Each scene shows the same named points in several views. A view is turned or mirrored, shifted and resized as a whole, has a little noise and may leave points out.

Scene 1
View 1
<185>: [  3  37  -8  -8   2  29  25   8 -15  19   1  14 -24  24   1  -9  24 -26
 -16  36 -10  35  11]
<103>: [  0  -8   9 -21  24  15   3  -7 -15   6  -9   3  -6  -4  -8   0   1   5
   7  -6  -8  15  -1]
<26>: [ -9 -25   9 -34  24   5   9 -10  -6   4 -16   4 -15  -4  -9  -1   0   1
   3 -12 -12   9 -22]
<208>: [  7 -33  24 -20  40  16 -18 -17 -20  -3 -14 -10  17 -28 -17   9 -19  30
  26 -38  -7   4   6]
<36>: [  1 -11  14 -37  24  10   6  -6 -20   2  -5   9  -6  -1  -8  -2   9   2
   3   1 -12  19  -7]
<6>: [  2   1  -1  -1   0  34  22  -3   5   8 -16 -15 -32   2  -9  -1  20 -23
  -7   1 -25  24 -19]
<62>: [ -2 -16   0  18  41  21 -15 -16  -6  22 -26 -13   5 -18 -10   6 -36  28
  22 -42  10  -8  20]
<179>: [-26  -9 -24  -1  16   6  27  -7  17  33 -30   4 -46  17  -1  -9  -8 -15
 -12  -6   3  -4 -24]
<51>: [ 16   5  16 -14  10  35   6  -1 -18  -2  -2  -8  -6  -7 -10   3  19  -7
   3   2 -23  32   3]
<238>: [ -6  -9   6 -47  -2  13  36   0  -2  -4  -7   5 -40  14  -7  -7  38 -34
 -18  19 -34  32 -45]
<70>: [  6  -2  16 -41   3  22  21   0 -16  -8   0   2 -19   5 -10  -4  35 -21
  -9  17 -32  36 -22]
<34>: [ -3 -18   6 -16  22  17   8  -9  -3   7 -17  -5 -16  -6 -10   1   0  -1
   4 -14 -13  11 -13]
<104>: [ -6 -31   3  11  41  16 -12 -20   0  19 -29 -17   0 -22 -13   7 -36  27
  23 -48   5 -13   4]
<97>: [-14 -70  28 -67  41 -15  -1 -22  -8 -13 -19   1  -5 -21 -17   3  -8  19
  15 -36 -16  -4 -46]
View 2
<185>: [-41   3  13  25 -19 -17   0  -6   5  -4   6  15   5 -10   2 -26  19 -32
  -2   2  10 -47  14]
<103>: [-12 -11 -12   0  -9  12  22 -13  -7  10  -8  -9  -1  -7   3 -13   9  -9
   7  -6   1  -3   8]
<6>: [-29  10   9 -11 -18  -2  26  12  -6 -10  -4  -1 -15  -7 -10 -20  12 -11
  -2 -20  10 -29  -2]
<208>: [ 14 -25 -27 -17  -9  32  40 -22  -6  25 -13 -20  -6   1   3  -5   7  20
  22  -4  -5  26   4]
<104>: [  9 -30 -35 -16 -21  17  59 -12  -5  31  13 -30 -23  -7  12 -15  -3   9
  20 -20 -15  18 -15]
<51>: [-17  -1   7  -3 -15   7  17  -8   2  -2 -14   8  -2   1  -7 -15  22   6
   9   0   9 -16  13]
<70>: [-31  15  14  -4  -2  11   2  -2 -13 -14 -30   6   6  -6 -11  -9  16 -14
  -7  -5  17 -20  19]
<238>: [-43  27  16  -9   1   7   2  13 -25 -24 -31  -2   2 -15 -12  -8   7 -33
 -20 -20  19 -26  11]
<26>: [-16  -3 -15  -9  -2  18  23  -5 -20   6 -16 -20  -3 -14   1  -6  -1 -17
  -1 -17   2   3   3]
<179>: [-31   0 -14  -3 -17  -6  35  14 -16   6  16 -25 -20 -23   7 -21 -11 -41
  -9 -35  -4 -22 -17]
<97>: [  1  -3 -31 -32  16  48  28 -10 -42  10 -41 -40  -1 -15   0  11 -13  -8
  -3 -24   0  41   4]
<36>: [-17  -6  -9   1  -2  16  13 -15 -12   7 -17  -8   7  -8   3  -8   8 -14
   3  -3   5  -1  14]
View 3
<62>: [ 12 -33  -4  23 -30  25 -19 -15   2  -2  -8  21  12  -3  37   4 -33   4
 -11  -6  -3  18  -4]
<185>: [ 10  11  -6   9   0 -10  34  15  13 -16 -15  -3 -26  26  -7  11 -11  19
  -9  -2   0 -12  27]
<26>: [ -7  -6 -14  -2 -13   5  -3   6 -14   6  -3   1   9   3   8   3 -10  10
   3   8  -9  -4  -9]
<36>: [ -8  -1 -11  -3 -13  -1   9   8  -5   3  -4   5  -4   6  14   9 -10  19
   7  13  -5   0  -6]
<104>: [  7 -35  -7  18 -30  25 -24 -15  -6   2  -6  18  20  -8  31   0 -30   0
  -8  -4  -7  14 -11]
<103>: [ -2  -6  -9   3 -17   3   5   3  -1   0  -7   8  -2   6  15   7 -15  14
   1   7  -4   2  -4]
<51>: [ -1  -6  -5  -2 -24 -11  20   5  17  -3 -16  15 -13   5   2   7 -10  14
   2  10  -4  -5  -2]
<97>: [-27 -12 -21 -16 -19  10 -23   4 -35  23   8   4  29 -13  19   1  -6  10
  18  22 -14   1 -38]
<208>: [ -6 -26  -8   4 -35  12 -13  -9   1  10  -4  25   9 -10  37   6 -21  14
   8  13  -4  17 -25]
<179>: [  9  -7 -15  14   2  15  -6   6 -22  -9  -7 -15  14  15  -9  -4 -17  -3
 -19 -14 -11 -14  18]
<34>: [ -2 -12 -10   2 -18   4  -1   2  -5   1  -9   6   7   1   5   1 -13   7
  -2   4  -8  -4  -5]
<70>: [ -9  10 -10 -13  -9 -18  27  18   3  -1 -12  -1 -13  11 -15   7   1  17
   6  15  -7 -17   1]
View 4
<6>: [  1   3 -14  16 -12 -22  15 -11  14 -26  11 -22  -8  11  12  31 -10 -12
 -25  13  -8 -20 -20]
<51>: [  4 -16  -9  -2   3 -27  23  -1   5  -8  -6 -29 -11  19   1  29   6 -24
 -16  16 -15   8  -3]
<70>: [  7 -15  -8  12   8  -9  20 -22   2 -24  12 -28   0   0  12  40  12 -49
 -29  15 -26  -6   2]
<179>: [ -4  21   1  26 -17  -2  -9   2  -2 -27  25 -17   1  -5  22 -10 -19   6
 -15 -19   8 -47 -15]
<208>: [ -4 -34  -3 -46  -5 -46   8  32  -4  27  -8  -5 -26   1  21  -6  17   5
 -12   1   4   4  33]
<97>: [ -7 -40  -1 -39  -9 -28  -7   9 -11  13  27  14 -19 -46  54   2  25 -20
 -38  -7  -5 -33  59]
<103>: [  1 -14   0  -8   1 -20   9  10  -6  -2   1 -22  -9   4  12   5   8 -14
 -13  -2  -7  -3  10]
<26>: [ -2 -15  -1  -7  -4 -16   2   4  -6  -4  15 -10  -9 -13  25   6   9 -18
 -22  -5  -5 -21  19]
<238>: [  5  -4  -9  28   1   0  12 -33   4 -38  29 -22   5 -15  23  44   5 -51
 -37  10 -25 -29  -2]
<185>: [ 10  11   1  37  12   6  18 -11  -4 -34  -2 -49  11  28 -13  20  -5 -35
  -2   2 -18   3 -30]
<104>: [-11 -12  -3 -34 -22 -44  -2  40  -1  22  -3  -1 -27   4  23 -24  -4  36
  -8 -10  21 -16  14]
<34>: [ -2 -10  -6  -7  -8 -24   7   7   2  -6   9 -13 -12  -1  21   8   1  -7
 -20   0  -2 -17   7]
<62>: [ -8  -9   0 -32 -17 -43   1  44  -3  22 -11 -10 -26  17  12 -28  -7  35
   2 -10  21  -5   7]
View 5
<62>: [-42  -7   1  22  -9  30   5 -25  -2 -21 -17 -34  38 -23  16  33  -3  35
 -76  -2  -2  -8 -11]
<208>: [-44  14 -17  20   3  27 -18 -25 -26 -21 -23 -28   9 -42   7  39 -13  18
 -59   5 -11  12   5]
<185>: [ 12   6 -34  12   3 -29  17   2  15   2  34 -13  12   8   9 -13   5  10
  12  -4  42 -12   6]
<179>: [-33 -13  -4 -14   2 -30  51 -15  15  -5  18 -28  23  -7  28 -19   0  10
 -26 -17 -22 -30  -2]
<104>: [-52  -5   2  14  -4  26   9 -30  -5 -21 -22 -37  32 -30  19  31  -6  28
 -78  -7 -18  -7  -7]
<6>: [-17  21 -29 -10  23 -30  11 -22  25  -6  -3 -38  10  -5  15 -12   2   3
  -8 -27   7  -9   6]
<26>: [-35   9 -21  -4   9 -12  12 -18 -16  -9   2 -22  -1 -31  14   5 -11   1
 -26  -1 -22  -2  12]
<97>: [-66  12 -17 -12  11  -2   5 -26 -51 -14 -14 -19 -21 -63  13  21 -28 -10
 -43  11 -69  10  23]
<36>: [-21  14 -30   8   7  -9   2 -10 -17  -6  10 -15  -4 -27   8   9 -11   3
 -14   7  -2   3  13]
<34>: [-31  11 -20   0  11 -10   9 -20  -2 -10  -5 -29   9 -22  15   5  -7   8
 -30 -10 -10  -4   6]
<103>: [-24  10 -24   9   4  -3   3 -15  -9 -10   5 -20   6 -23  10  11  -7  10
 -26   0   3  -1   7]
<238>: [-14  25 -42 -22  29 -55  17 -13   2   2  15 -22 -19 -16  13 -26  -7 -19
  22 -16 -11  -5  22]
<51>: [ -8  26 -38  12  16 -10 -14 -15   5  -9  -3 -27   3 -14   4   6  -3   7
 -10  -9  26   5  10]
<70>: [ -8  29 -45  -5  24 -35  -3 -12  -3  -1  10 -20 -17 -19   5 -10  -7 -11
  15  -8   8   4  21]
View 6
<185>: [ -1  -8   2 -24 -12   8  18  23 -13 -12 -10 -25  -2  17   1  -7 -13   4
  -9  -2  -4 -10  42]
<238>: [  1  -1 -12 -11   5  18  23  26  -6  -9   2 -12  -4  28 -18 -18  15 -16
   2 -15 -31   7  18]
<34>: [-2 -6  1 -5 -2 11  3  1 -7 -4 -5 -4  2 12 -4 -6 12  2 10 -9  9 19 -2]
<70>: [ -5  -6   0 -10  -4  17  18  17  -6  -5  -2  -8  -1  35 -16  -8   9 -13
  10  -1 -19   8  23]
<51>: [-12 -16   9 -13 -13  15   9   4 -11  -6 -13  -3   3  26 -10   1   3   1
  11   6   3   9  19]
<103>: [-2 -4  7 -4 -7  7  3  0 -4 -3 -5 -7  3 16  0 -2  7  1 11  1 12 16  6]
<36>: [ 0  1  8  0 -5  6  6  4 -1 -1  1 -9  3 24  0 -2  8 -6 13  4  3 16 10]
<6>: [ -8 -16  -7 -19  -2  20  13  13 -16 -13 -14  -6  -1  12 -13 -13   9   5
   1 -16  -4   8  11]
<104>: [ -4  -7   7   2  -4   5 -13 -19  -7  -1 -10   2   7  -8   9   0  15  19
  16  -7  43  32 -26]
<208>: [-10  -8  18   6 -10   6 -11 -19  -3   3  -7   7   7  16   2   7  14   5
  25  10  32  31 -13]
<179>: [ 11   3 -16 -11   8   6   8  14  -7 -11  -2 -20  -2 -12   7 -21   9  11
  -8 -31   7  10  -1]
<62>: [ -6 -10  12  -2  -8   3 -14 -19  -9  -2 -13   0   8  -8  13   3   6  23
  13  -2  49  27 -17]

Which points are out of place in each view (at most two, in the order of its rows)? Write - if all are in place.
view 1 -> -
view 2 -> <179>
view 3 -> <70>
view 4 -> -
view 5 -> <185>, <97>
view 6 -> <208>
